Points, in no order, along strands that fork and pass close to each other.
Points whose rows are less than 79.4 apart are linked; no others are. Some points are linked to none.
J502: [-11  11   2  -4  22 -11  -6 -16 -11 -20   5 -10  48   6   1 -27  23  13
   3  -6  13]
J616: [-29   5 -13  -1   6 -38 -11 -60  49 -24   2 -51  43   1   2  -1   4 -34
 -16 -16   2]
J666: [  2  -1  12 -29  33 -15  -3  52 -27 -17  45  22 -35   8  15  14   3 -15
  13   8 -24]
J970: [  6  21  50   7 -55  25 -30 -45  23 -23 -31  -3   3  -2  -7 -14  -2   0
 -12 -48  26]
J457: [ 28  -9  12  24 -12  -6   6 -14  -8  10  14  49 -19  39 -40  27   0  43
  -5 -44  30]
J324: [-22  -5   7  35  22  28  39  -8  -7  26 -52  43   0  30 -11  29 -21  35
  30 -20   5]
J690: [ 12  14 -22 -15  17 -45  20  32  14   8  17  -7  -8  22  -6  56 -26 -25
 -16   9   0]
J903: [ 12  19  -7  -1 -15 -17  -5  47   5  15   2   6 -14   9 -21  53 -46  -3
 -21  22 -10]
J876: [ -6  13  -6  17   1  17  16 -42  36   5 -75 -20  28   5   9  23 -44   0
   9  -5  41]
J575: [-17 -53  -7  27  40  29  47 -35  26  38   0  -1 -29   0   3   3  25  19
  30 -12   8]
J945: [  4 -38 -49  18   2   5  14 -41  35  18   4   6 -41 -17  -3 -25 -20 -31
  -4   4  26]
J363: [ 31  -5  15  -7 -58  17 -32 -26 -15 -23 -19  -3 -33 -36   9 -30  34 -14
   3 -10  11]
J401: [-17 -19  18  35  46  17  20 -20   1  21  11   0  27   3  24 -41  32  62
  14 -12 -23]
J330: [ 24  -4  -4 -16 -17 -15 -45  11 -51   3  -3  36 -32 -19 -10 -45  -6  16
  31 -35 -10]
J820: [-40  -1   3  -8  12 -12   7   5  13  -2  -3 -22  -4   2  13 -21  30  -1
  24  -3 -25]
J923: [  2 -34  -1  14   4   3  23  -1  20  40  23  20 -52  30 -37  65   5  15
   4 -35 -18]
J161: [-34 -21  -8  27  39  -9  26 -22  17  33  10 -13  33  15  19  -9  33  61
  -1 -26 -40]
J395: [  0   9  47   6 -42  37 -26 -45  41 -20  -5 -22  17 -16   4 -19   8 -14
 -29  -9  32]
J744: [ 11  -6  19  -2 -16  49   9 -31  -8 -27 -46  10   9   1  27   2 -20 -10
  13   7  40]
J730: [ 35  17 -19 -35  36 -41   6   1 -18 -32 -11  11  12  29  24  23 -45 -18
  20 -30  25]
J600: [ -1  16 -18 -16  24 -56  16  -1   1 -13  22 -17  32  38 -14  35  24  -5
  -7 -23  10]
J777: [ 16  13  30  -2 -39  11 -16  15 -43  -6 -23  43  -7  34 -41  31 -12  24
   6 -27  16]
J815: [ -1 -25  67   3 -20  19  -9   5  10   1   4 -15 -34   4 -17  -9  50  13
  24   4   2]
J919: [-10   1   6   1  11 -26  -6 -59  33 -27   9 -38  54  21 -11   4  17 -15
 -19 -11  39]
J156: [ 40 -28  17  -3   8   9  -1   5 -54  -3  -3  46 -37  21 -16   9  34  28
  36 -14  18]
J346: [ -8   0  39   1 -23  10  -5  47   9  14  43   2 -20   6 -34  41   7   3
 -27  10 -15]
J94: [  7 -10 -36  -2  19  -4  10  -2  43   9  24 -20   1 -17  18   0 -41 -34
 -32  46   8]
J599: [  6  -2   0  15 -12  -1 -25  13   4   9  31  57 -47  19 -18  -6 -34   8
  -1  -2 -22]
J736: [ 24  -1  10 -13 -16   2   6 -32  39 -11 -11 -29   1  15 -13  51 -13 -43
 -18 -10  51]
J51: [ 19  18 -33   0 -41  -1 -27 -44   0 -19  -8 -13  33 -37  18 -60   5  -6
 -33 -16  10]
J417: [ 30   5 -25 -18 -45 -10 -27  -3 -53 -10 -17  24 -14 -18   0 -23  -2   1
   7 -36   4]
J739: [ 33  44 -20 -41 -12 -33 -32  22 -19 -33   4  -8  17 -16  23   7 -38 -29
 -20  -4 -17]
J698: [  0  27   0 -20 -20 -44 -23   7 -10 -11  -5  -6 -19  12 -13  -9   5  -3
  16 -63 -11]
J634: [  6  -3  28  -5  -4 -29   2   0  36  -1  61 -12   3  28 -20  23  19  13
 -22 -29   4]
J254: [ 41   4 -31  13 -27   9   5 -19 -29 -10 -30  20  18  13  23  24 -74  22
  16  23  26]
J587: [-45   4   4   3  48 -25   1 -12 -12 -35  22 -24  76  -4  -2  -5   8   7
 -10  25 -27]
J9: [  6   3  -3  16 -27  14 -30   4  29   8  -2  24 -38 -16   0  -4 -61 -16
 -22  29 -16]
J916: [ 12  22 -33  10 -41 -47 -31 -10   2   8   9 -12 -13 -12 -19 -46   6   6
 -25 -38  -4]
J487: [ -7 -16  45 -10  20  33  14   4  -3 -19  14  -4  -1   9   9   7  32  -7
  13  23  30]
J577: [  0  17 -56  -7  -6 -50  -2  20  28  14   6 -20 -26 -15   9  10 -32 -48
 -23  13 -23]
J861: [-40 -17 -56  22  47   8  41 -10  26  42  11 -26  30 -19   2  -3  15   4
 -11  22 -28]
J253: [ 18  -3  20 -25  -3  19  -2   8 -29 -32   7  -2  15   9  13   7  21 -15
  -1  13  39]
J158: [-10 -27   5  19 -29  43   0   7 -13  32 -25 -20 -25 -35 -22 -25  46   3
   9  35  10]
J215: [ -2  16 -45 -24  25 -36  -1  42 -54  -3  17  -2  22 -11   6 -15  29  -6
  -1  17 -20]
J248: [-43   0 -22  31  32  -1  40  -8  27  47  -7  -8  48  15   3  18  -8  45
 -12 -22 -30]
J451: [ 36   4 -24  17 -10  14  25 -23 -21  -9 -26  19  46  18  13  -9 -62  28
  -1  -3  46]
J421: [  5   9   2 -21  10  24   5 -41  -8 -37 -44  -7  31  -8  49 -14  -1 -21
  20  -7  30]
J424: [-15 -17 -10 -16  31 -47  12   8   0   3  34 -31  15  14  -4  25  68   4
   4  16 -31]
J632: [ 13 -24 -20   3  18 -25  17  24  -8  30  45 -19 -10  -2 -11  22  60   7
 -18  19 -18]
J462: [ -5 -16 -29   5   4  -9  -2 -41  66   6  12 -15 -42 -18  19 -20 -39 -50
 -10  -5   5]
J771: [ 33 -20 -28   3  -1 -49   1  13  -1  29  36 -28 -24 -15 -20 -20  57  -4
 -11  18 -17]
J569: [  8  32 -43 -11   4 -17   2 -29  -9 -18 -72  11   1 -22  48  -9 -46 -17
  29 -24  -7]
J210: [ -2   6   4  16  24  -9  32 -34  19  -2 -22  21  16  36   1   1 -25  19
  16 -47  38]
J119: [ 26 -18 -66  -5  20 -27  45   8 -26  11   1  16  -4  13   4  37  -3 -18
 -10  14  30]
J661: [-17   1  23  38 -28  31 -18  10  -1  20   9  32 -17 -15 -21 -47 -18  37
 -12   1 -15]
J687: [-33   9  31 -24  20  28 -11  40 -47 -14 -15  -2   4 -20  23 -32  35   2
  41  17 -25]
J638: [ 10   0 -13 -36  21 -40  13  -4  -3 -28   3  -4 -26  28  20  35  15 -50
  20 -20  26]
J513: [ -2  24  11   6  11  21  -4  25  13  -7 -18 -21  34  -8  26  25 -52  15
 -13  60  15]
J47: [  8  14 -26 -16  25 -29   9  16 -29 -11  16   4  30  12   4  -2  14   0
  -7  -5   7]
J624: [-21 -14   0  37  17  31  36  -1 -30  30 -35  38   0  10  -7  -2  19  50
  26 -14   8]
J981: [-10  -6 -18   7  41 -13  41 -25  11   5 -11   0  25  25   6  11  17  10
  15 -23  28]
J14: [-19  13  12  26  23  40  10  20  35  20  -9 -14  40 -18   8   6 -53  22
 -20  59   5]
J3: [-33   2 -49  17  12 -24  26  32   7  39   3   6 -14 -14   1  -5 -12   2
  -3   2 -44]
J947: [  8 -18 -48  10  25  -6  52  -7   0  27 -27  16  -9  16 -15  44 -16  -7
   7  -1  29]
J613: [-25 -32  -3  25  -3  65  13  10  22  44  -3  18 -50 -16 -42  16 -10   4
   9  27 -27]
J559: [ -7  -9  42   2  43  10  17 -15  26 -19  29  23  -4  30  19  -5 -15  12
  19 -28  13]
J758: [ 27 -30 -14  -6  -2  34  19 -36  35   1  -7 -19 -15   2 -19  38 -28 -37
 -12  18  53]
J827: [ -3  36  -8 -18 -28 -20 -10  46 -29  -6 -44   2 -19  -1  -3  43 -19 -24
   1   7 -23]
J538: [ 29   2  25   4 -54  -6 -41  -5  -4   0  -4 -25 -24 -26 -16 -45  44   0
 -14  -3  -3]
J850: [ -8  18  -1   0 -31 -14  -9   4   6   6  -4 -25  13   2 -20   8  22  -9
 -18  -9  10]
J134: [  6 -11  53   0  14  21  20  14  -3   0  17  28 -20  40 -19  70  10   9
   8  -8  19]
J803: [-13   8   5  25  20  43  25  26 -11  17 -13  18  47  -9  10  -7 -28  33
 -18  45   5]
J23: [-12  -3 -12 -19   0  -8 -15  26 -33  -6 -10 -16 -37 -32  27 -36  51 -26
  27  22 -26]
J851: [  8  21  13   9  38   1  17  26  -5   1  29  11  52  20   3  25 -16  27
 -36  12  -1]
J34: [  4 -13  19  13 -14   4   7   4 -30  14 -17  25 -35  12 -29   8  33  29
  28 -18   6]
J217: [ -8  15  48 -18 -35  37 -31 -17  10 -38 -12 -32   7 -37  21  -9  51 -33
 -11  17  -2]
J44: [  9 -29  -8  -2  32  11  37 -30  43   5   0  -5 -23  22 -12  45 -19 -34
  10  -1  41]
J568: [-38 -22  10  26 -20  25   9  -4  61  45  19  -1 -26  -9 -28 -15 -18  34
  -5 -18 -37]
J131: [-26  -7 -17  23   2 -30  -1 -15  11  18  18 -29  39  -8 -22 -29  39  31
 -16   7 -27]
J870: [-23  25 -12 -18   4 -21 -30 -29  13 -25 -17 -30   7 -32  37 -50  21 -29
  14 -27 -31]
J357: [ -8 -23  49  14  28  34  -4  26 -14   8  35  35 -34  -6  13 -21  13  35
  22   8 -30]
J267: [  5 -17 -45  12 -41  25 -16  -4   1  19 -18  26 -44 -28   1  -6 -36 -31
  -9  39 -15]
J105: [ 24   3 -17 -16 -12  14 -24 -28 -25 -31  11  -5  47 -29  30 -62  -8  -2
 -10  -5  18]
J49: [ -5 -11 -40   3  30  -3  34 -22  32  22  27 -42  39   9 -40  48  19  -3
 -28   2   9]
J654: [ 25  -5   4   5 -26  17 -42   5  20   4  15  57 -48  29 -11  19 -55 -13
  -3  28 -13]
J913: [ 22   6   0  -8   0 -52   1  -7  -1  -2  27 -15   5  30 -26  16  39  13
  -6 -37  19]
J623: [  3  22  23  -9 -34  31 -14 -38  18 -32 -34 -25  41 -27  21   1  18 -27
 -23  10  17]
J547: [ -8  21  25   3 -52  -3 -21 -50  42 -14 -32 -29 -10 -13  -3  -7  27 -18
  -3 -54  11]
J605: [-13 -13 -15   1  11 -14  39  22   6  38   8   1 -23  25 -25  72  18  10
   5 -27 -22]
J136: [ 50 -10  44   3 -21 -20 -19   2 -16   8   5 -23  -1   0 -30 -58  58  12
   3   1 -12]
J810: [ 36   4  21   0 -15 -32 -36 -35 -13  -8 -16 -37  27  -2 -23 -58  51  15
   6 -26   1]
J983: [ 25  36  -4 -15 -39  -8 -26   8  11 -22   0 -11  11 -20  15   8 -34 -29
 -42  14  -4]
J586: [ 32 -13   2 -24  11   6 -36  -9 -37 -19  28  -6  29 -28  21 -73  19   7
   7   4  16]
J904: [-33 -22  30  15  -4  66   9  -4  38  22 -22   0 -31  -4 -25  19 -27 -11
  18  26  -4]
J762: [  7  19   1 -31 -21  -6   3  24 -33 -15 -55  -2 -13   9   5  59   7 -35
  11   1  11]
J494: [-32  31 -26 -26  -4 -48 -30   3   4 -22  -4 -37   4 -21  26 -23  19 -38
   7 -15 -52]
J48: [  5  16  -3   8  21  -1   4  35   9  -2  21  19   1  -4  15   3 -59   6
 -19  36  -9]
J180: [ 43  -7 -21 -11 -22 -13   1  26   2  -2  43  11 -11   4  -6  33 -37 -28
 -46  36  24]
J323: [ 39 -15 -29   9 -33  26  -7 -11 -24  -6  -7  31 -11   8  20  20 -62  -6
   7  47  11]
J756: [-31 -13  -7  -4  37 -44   4 -29  -5 -34  28 -36  56  -3  -9  12  36 -11
 -13  26  -1]
J868: [-18  11  15 -30  25 -31   8  37   0 -18  19  -1 -14  24  12  23  -1 -16
  19 -12 -25]
J768: [  1 -10 -35  13  31  -4  46  -6   8  33  11  -4  26  11 -17  39  12   6
 -18  -7  23]
J980: [-20   8  -4  32  -9   1 -17   3  10  18  18  18  -8 -21  -2 -78 -24  32
  -8 -14 -26]
J188: [-37 -18  61   6  -3  69  -6  11  24  -3 -17   7 -31 -13  12   5 -20 -24
  19  47 -10]
J406: [-18 -13  53   5   3  25 -12  -8  17  -6  25 -38  33  -3 -17  -8  55  11
  -3  35   3]
J720: [-15  13 -21 -23  -4 -16  -6  31 -19 -10  -4 -18 -18 -15  20  -1  24 -42
  -1  18 -18]
J901: [  0   9  -9   1 -20 -21 -11 -59  24 -13 -28 -25   5  -2   9 -28  24 -15
   2 -46  32]
J570: [ 33  -5   3  -7  15  -8 -13  16 -45   2  27  14  15 -13  -5 -46  26  32
   7  -3   4]
J233: [-11 -24  33  39 -14  23  -1   7  25  37  30  13 -28  -6 -19 -22   8  48
  -7  -7 -26]
J83: [ 46 -12  -3   0 -13 -18  -9  -3 -23  -3  34  39 -25  17 -25  -7   3  26
  -8 -29  29]
J235: [  6 -27  15 -10  15   0  28  -6  13   1   9  10 -36  30 -17  61  13 -23
  14 -10  33]
J910: [ -9   5 -14   6  -2 -17  25  44 -30  33   2   7 -12  13 -27  45  38  24
  -5 -12 -19]
J783: [ 21  24 -29  -3   8   2  21  12 -44 -11 -31   8  66   8  18   2 -46  27
   5  15  22]
J659: [ 31 -24 -35  17 -25  18  -3 -19  -4   3  16  42 -17   1   9 -23 -56   0
 -16  29  15]
J811: [ -5  -6   6   7  29 -31  -6 -47  -4 -32  29 -26  69   8 -17  -8  31  11
 -20   7  25]
J780: [-47 -10  13 -20  21 -30   2   9  21 -10  29 -31  21  13   2   4  39  11
   8   8 -46]
J102: [-30 -14   5  19  -6  38   0  15  -5  26   1 -26  20 -34 -10 -32  48  10
  -8  53  -7]
J553: [ 17  15  22 -13 -41  28 -32  10  13 -27   6  -5 -13 -32  24   0 -22 -37
 -32  32  -7]
J630: [  5   4  78 -12 -17  29 -32   8 -16 -19  -1 -19   5  -1 -11 -25  43  18
  16  -3  12]
J669: [-30  -2  27  -9  57  24  15  21 -30  -3  -6   8  19   1  23 -26  31  30
  47  -2 -21]
J808: [  0  11  16  -2  19   6  -2  43   2  -5  52  10  19   1   7  -1 -16   4
 -36  32 -14]
J802: [  4   6 -27   7   9 -30  -6  33  -6  14  19  57 -50  28 -14  27 -39   0
   2  -3 -40]
J114: [ 34  27 -21  -3 -83  -4 -27 -18 -24 -14 -28  11  -3 -28  -6 -10 -11  -3
 -27 -35   3]
J7: [  8   4  33  -5 -18   5 -36  39 -39   4  16  27 -35 -11 -22 -32   9  30
  20 -14 -30]
J888: [-10   9 -36  18  12 -16  17  45 -16  30  -9  42 -25   3  -6  25 -38  10
   2  15 -41]
J222: [-23  22   7 -21  -7 -24   8  57 -34   3  -2 -15   9  18 -19  44  43   2
   8  -1 -23]
J510: [-30  -6   8  31  22  31  17  -8  19  23 -49  36 -18  17  -4  18 -50  19
  37  12  -9]
J101: [  8  32 -29 -15   3 -42  -6  -9   8 -15 -50  -4 -20   2  29  26 -43 -28
  17 -19  -8]
J505: [-28   2  14  -8 -10  33   1   7 -39 -13 -67   5 -15 -11  18  -9  28  -9
  42  -3   0]
J590: [-16 -22 -44  21 -31  38   4   9   1  42 -21  16 -46 -30 -40   0 -11 -14
  -6  31 -14]
J394: [-10  11  -2   8  -7 -11   8  47  14  27  44 -10  13   6 -31  38   5   7
 -43  11 -26]
J657: [ 17  -6   4   1  37  20   0  30 -52  10  35  47  15 -16  12 -35  -7  43
   3  -3 -13]
J287: [-11 -32 -20  32  36  25  52 -13 -17  41 -28  13  -3  -2   2   8  41  29
  23  -2  17]
J354: [  7  16  12 -23 -11 -38 -25 -15  12 -29  -4   7 -45  18  10  12 -18 -33
  19 -52  -6]
J122: [-32   8   2  -5   8  -8  -5 -20   6 -12 -30 -15 -10  -5  28 -45  17  -8
  36 -30 -10]
J153: [-15  29  10 -14  -5 -29 -10  44  -7  -6 -18   9 -22  18   0  30 -33 -13
  15 -15 -38]
J294: [ 21  -9  22 -25 -22  37 -17  -3 -20 -39   9   7  -7 -16  35 -12  -7 -31
  -7  24  21]
J757: [ 35  16 -26 -48  -3 -17 -23  21 -45 -30   2  21  -9 -14  31   1 -41 -33
  12  -9 -11]
J866: [ 11 -24  16  25  47  23   0  14 -32  18  31  46 -24  -6  20 -32   6  53
  17 -16 -30]
J769: [-11   8  18  12  -4  15 -28 -27  -2  -7 -11  -7  28 -18   9 -77   8  30
   9 -22   8]
J548: [ 19  28  10 -21 -70  -2 -31  22 -36 -14 -19 -11  -4 -17 -19  15  35 -13
 -26 -10   2]
J544: [ 18 -14 -19  25 -44  30   0  -3  -6  22  -3  41  -3  -3 -27  -4 -48  17
 -26  23  16]
J915: [ 17  30 -36  -8   1  -4   9 -11 -36 -15 -67   0  40  -3  36   1 -46  10
  21  -6  12]
J967: [ 14   8  24 -22 -29   2  -6  15 -45 -19 -30  16 -20  25 -21  43  19  -8
  18 -22  24]
J991: [ -7   0  -1  22 -20  34  14  25 -11  24 -17  18  12 -13 -14   2 -27  16
 -23  31   7]
J795: [-17   2 -20  -5   1  -4 -10  -6  38  -4  15 -30   1 -26  24 -24  -6 -47
 -25  29  -6]
J283: [ 17  18 -10 -21  -7 -51 -25  13 -34  -1  -2 -19  -3  -2 -12 -25  39   6
  18 -32 -13]
J331: [-17 -35  43  -2  32  33  18 -19  24  -2  26 -35  19   6   1  13  58  -1
  13  32  20]
J128: [  4   6   6   5  38 -11  14 -19  21 -16  -1  28  -2  25  19 -12 -50   5
  17 -27  17]
J714: [ 37 -11 -10 -10  10 -59 -10  -5  -6  -1  27 -19 -20   4  -3 -41  42   2
   8 -18  -8]
J541: [-24  16 -26 -28  16 -44 -22  26 -19 -20  28 -31  11 -16  16 -21  34 -31
  -2  20 -39]
J786: [  4 -18   6   3 -31  24 -10 -43  17  -8 -27 -18 -29 -35  16 -27  38 -29
   4   1  28]
J170: [-18  15  10   6  17 -17  11  16  12   7  40 -16  55  22 -24  44  10  19
 -39   7 -22]
J382: [-25   9  16 -25  29  26 -20  13 -25 -28  -4  -5  20 -23  38 -44   9 -12
  26  12  -9]
J437: [-17   1   2   1  75  14  28   6 -26   2  -2  34  26   9  36 -22  -9  34
  37 -28 -10]
J550: [ 36  17 -15 -20  25 -38  11  -3  12 -24  -3  -8  14  31  21  46 -49 -11
  -5   3  43]
J237: [ 14 -17  27 -11 -15  -6 -22  29 -21   3   0 -30 -45 -23   2 -37  63 -16
  20  33 -29]
J149: [-31   6  52  -7  -9  56  -6  12   8 -16 -26 -21   9 -14  18   9   9 -27
   5  42   3]
J908: [ 32  29 -37  -6 -69 -10  -1  -1 -31  -9 -39  -2  18 -17   5  17 -19 -14
 -24  -4   7]
J82: [ 30 -19  61   8  -8  -2 -24 -25  16 -10  22 -38  20   3 -23 -39  62  13
  -5  17   5]
J228: [-26 -15  26  -8  -7 -10  15 -13  54  10  25 -34  18  26 -27  25  24  23
  -7 -25  -7]
J660: [-36  -3 -33  26 -20   1  12   8  58  51  12 -13 -14 -17 -34 -15 -37  11
 -24 -11 -41]
J402: [  2   7  -8  15  34  11  -6  15  25  -7   8  17  -7 -11  42   2 -86  18
   1  58   1]
J431: [ 28   5  34  -1 -60  55 -20 -20 -42 -25 -34  31  15   0   2  -1 -31  17
   7 -12  19]
J8: [-16   6   0  15   5   8  13 -16  42  14 -32 -12   2   4   3   8 -42  -7
   2   1  14]
J178: [-16  12   6 -17  60 -21  -3   2  13 -36  43 -12  56  12  22  -3 -14 -13
 -12  23 -16]
J864: [-11 -17  51   9  25  29  20   9  13   0  22  22 -13  22   3  22   4  15
  10  -3  10]
J764: [ 25   0 -35 -20  19 -51  27  14 -10  -9  11  14 -24  31   0  45 -10 -33
   1 -12  21]
J192: [-12  -8  20  -6  19  28  -1   9 -14 -19 -15  40 -33  12  18  -3 -20 -11
  34  11  -2]
J809: [  5 -24  12  23   7 -10  23 -21  16  26  17  25 -34  35 -20  33  11  36
   8 -52   5]
J416: [ 43  -6 -30 -20 -20 -10  17  11  -4  -6  21 -15  21   9  -8  47 -15 -30
 -40  32  44]
J177: [-24 -12   7   1  -2   9 -20 -33  36 -10  17 -48   9 -25  13 -33  39 -32
 -10  28  -1]
J857: [ -2   5  18  -8 -27  49  -1 -29 -29 -30 -80  16  -3 -19  25  -4   6 -13
  36 -13  13]
J311: [  6  -4 -69  -4  11 -26  17  15  20  20  25 -24  -3 -19  -2   6 -13 -43
 -36  35   3]
J475: [ -8 -21  15  -6  -3  -1 -11 -21  18  -6  -8 -48 -16 -15  11 -22  60 -25
  18  19  11]
J428: [ 47 -25  23   0 -11  18 -10 -14 -37 -14  19  42 -13  16 -16 -18   5  39
  16 -18  39]
J227: [-15   7 -10 -10  38 -28   2   9 -25   7  -4   5   7   4   7 -35  21  30
  44 -41 -24]
J477: [-35  -3  -2  29  16   8  41   1  18  44 -25  17   3  25  -9  40 -15  40
  10 -37 -30]
J842: [-23   1  13  28  33  22   3 -28   4   1   4   9  43  -5  18 -74   4  45
  11 -12   6]
J189: [ 36   7   9   7 -43  -9 -16   3  -9  -6  26  22  -1  17 -32  -1 -16  18
 -36 -22  33]
J279: [-12 -44 -38  23  24  30  33 -26  30  38   8   3 -42 -21 -22  -3  -1  -7
   9   4   5]
J12: [-16 -34 -41   1  61   7  43  -7  20  26  41 -29  12  -7   7  28  35 -13
 -10  28 -13]
J482: [  0 -22  44  10  -7   6  15  18  -7  24  -3  -5 -29   9 -18  12  57  34
  28  -5 -20]
J611: [-25  12  12 -12  48  13  -9  10   3 -31  14  -6  40  -7  39 -37 -19 -12
   5  28 -13]
J799: [-11  22   2  -1  14   2  10 -48  26 -22 -62 -17  36   9  33  -4 -20 -16
  16 -22  27]
J556: [-25 -28 -33  40  30  31  39 -17  33  45  10  -3   5 -20  -3 -23  -4  19
  -9   6  -3]
J971: [  1  11 -33  22 -37 -15 -20   8 -10  21   8  15 -11 -23 -15 -58 -12  21
 -26 -10  -8]
J969: [ 16  -4  -2 -34   9  -5 -31  33 -36 -23  26  42 -36  -8  14 -12 -29 -21
  16   0 -20]
J619: [ -6  -2  -7  17   8  -5   7 -36  73  10   7 -17  -3   3   7 -10 -55 -14
 -12 -10  18]
J150: [-37   2 -46   8 -10 -44  13  11  45  38  11 -16 -19  -7  -9 -15 -16   0
 -10 -19 -48]
J875: [ 20  17  -6 -17 -22  -5 -28 -12 -31 -17 -35  38 -16   6   3   0 -41  -4
  20 -35  -5]
J255: [-15 -26 -12 -14  51 -12  25   0  46   1  67 -31  11   4  10  31  18 -30
 -18  30 -11]
J130: [ 23  -3 -17  -6 -38   3  -2  43 -20  10  14  21 -21  -1 -28  43 -24 -14
 -31  38   4]
J909: [ 28   7  22  -5 -32 -18 -21   4  19  -8  54  -4  -5  14 -26   9   1  -6
 -45 -13  29]
J125: [ 11  17  52   3 -59  36 -39  -9 -15 -22 -15  15   0  -6 -15 -18 -13  13
 -10 -28  10]
J735: [ 37  16 -26 -20  -2 -27  -2 -12   8 -27   1 -24  38   9  19  28 -27 -27
 -33  16  35]
J117: [-29  -6  15   5  11  56  14  24 -10   3 -17  -8  22 -25  16 -14  15 -12
  -3  61   5]
J468: [  0  44 -34 -10 -18 -51 -18  16  22  -2 -29 -20 -18 -17  22  20 -33 -39
 -14  -9 -33]
J63: [ -1  15  -9  -6  -7 -32  -8 -34  32 -17 -12 -11 -14  12  14 -12 -19 -30
   1 -44  12]
J285: [-31  -5  -5   8 -21  20   6  15 -20  19 -45  -4 -23 -17  -7  -7  30  -5
  18  12  -4]
J836: [ 19   4 -31   0  -8 -41 -20 -38 -25  -7 -16 -35  34 -13  -8 -47  49   5
  -5  -8  13]
J64: [-29  36  36 -12   7  -3   7  47 -16  -8 -12 -12  42  25 -13  44  11   8
   2  12 -20]
J996: [-29  -2  -9  -1   5  -9  24 -30  59  17  13 -46  41  20 -39  37   2   8
 -17 -20  -2]
J321: [-12   4 -13  31  26  13   0   4  21  17 -26  37 -20   0  18   2 -73  18
  20  32 -16]
J370: [ -3  -1  57 -12   1  22 -19  44 -27 -10  33  30 -36   3  -7  -3  10  18
  17   1 -23]
J371: [  8  20  56 -23 -45  19 -38  29 -24 -27   9 -19   2  -6 -13   4  35  -2
 -12   0   1]
J358: [ 10  15  11 -11 -30  17 -34  20 -53  -7 -33  58 -13  19 -24  10 -32  17
  25 -19 -12]

A fork is a point with three links, a tip a point with one. Leave the first point through the second and follow the links. Name the first fork or tip that comes.
J969 / J666: J417
J857 / J505: J916
J777 / J967: J487
J632 / J771: J970
J888 / J802: J279
J803 / J991: J136
J901 / J63: J541

Follow the links from the first point to the second, and from the first to the third. Name the last point that the two ways share.
J611 / J764 / J237: J47
J769 / J346 / J556: J324
J690 / J714 / J864: J768
J569 / J294 / J634: J487
J330 / J82 / J128: J487

A fork is a point with three links. Follow the links from the first point to the second and name the forks in between, in order.
J358 / J130: J487, J864, J768, J764
J570 / J739: J417
J758 / J983: J864, J487
J324 / J285: J279
J346 / J279: J324
J632 / J416: J541, J47, J634, J768, J764
J969 / J548: J487, J864, J768, J634, J83
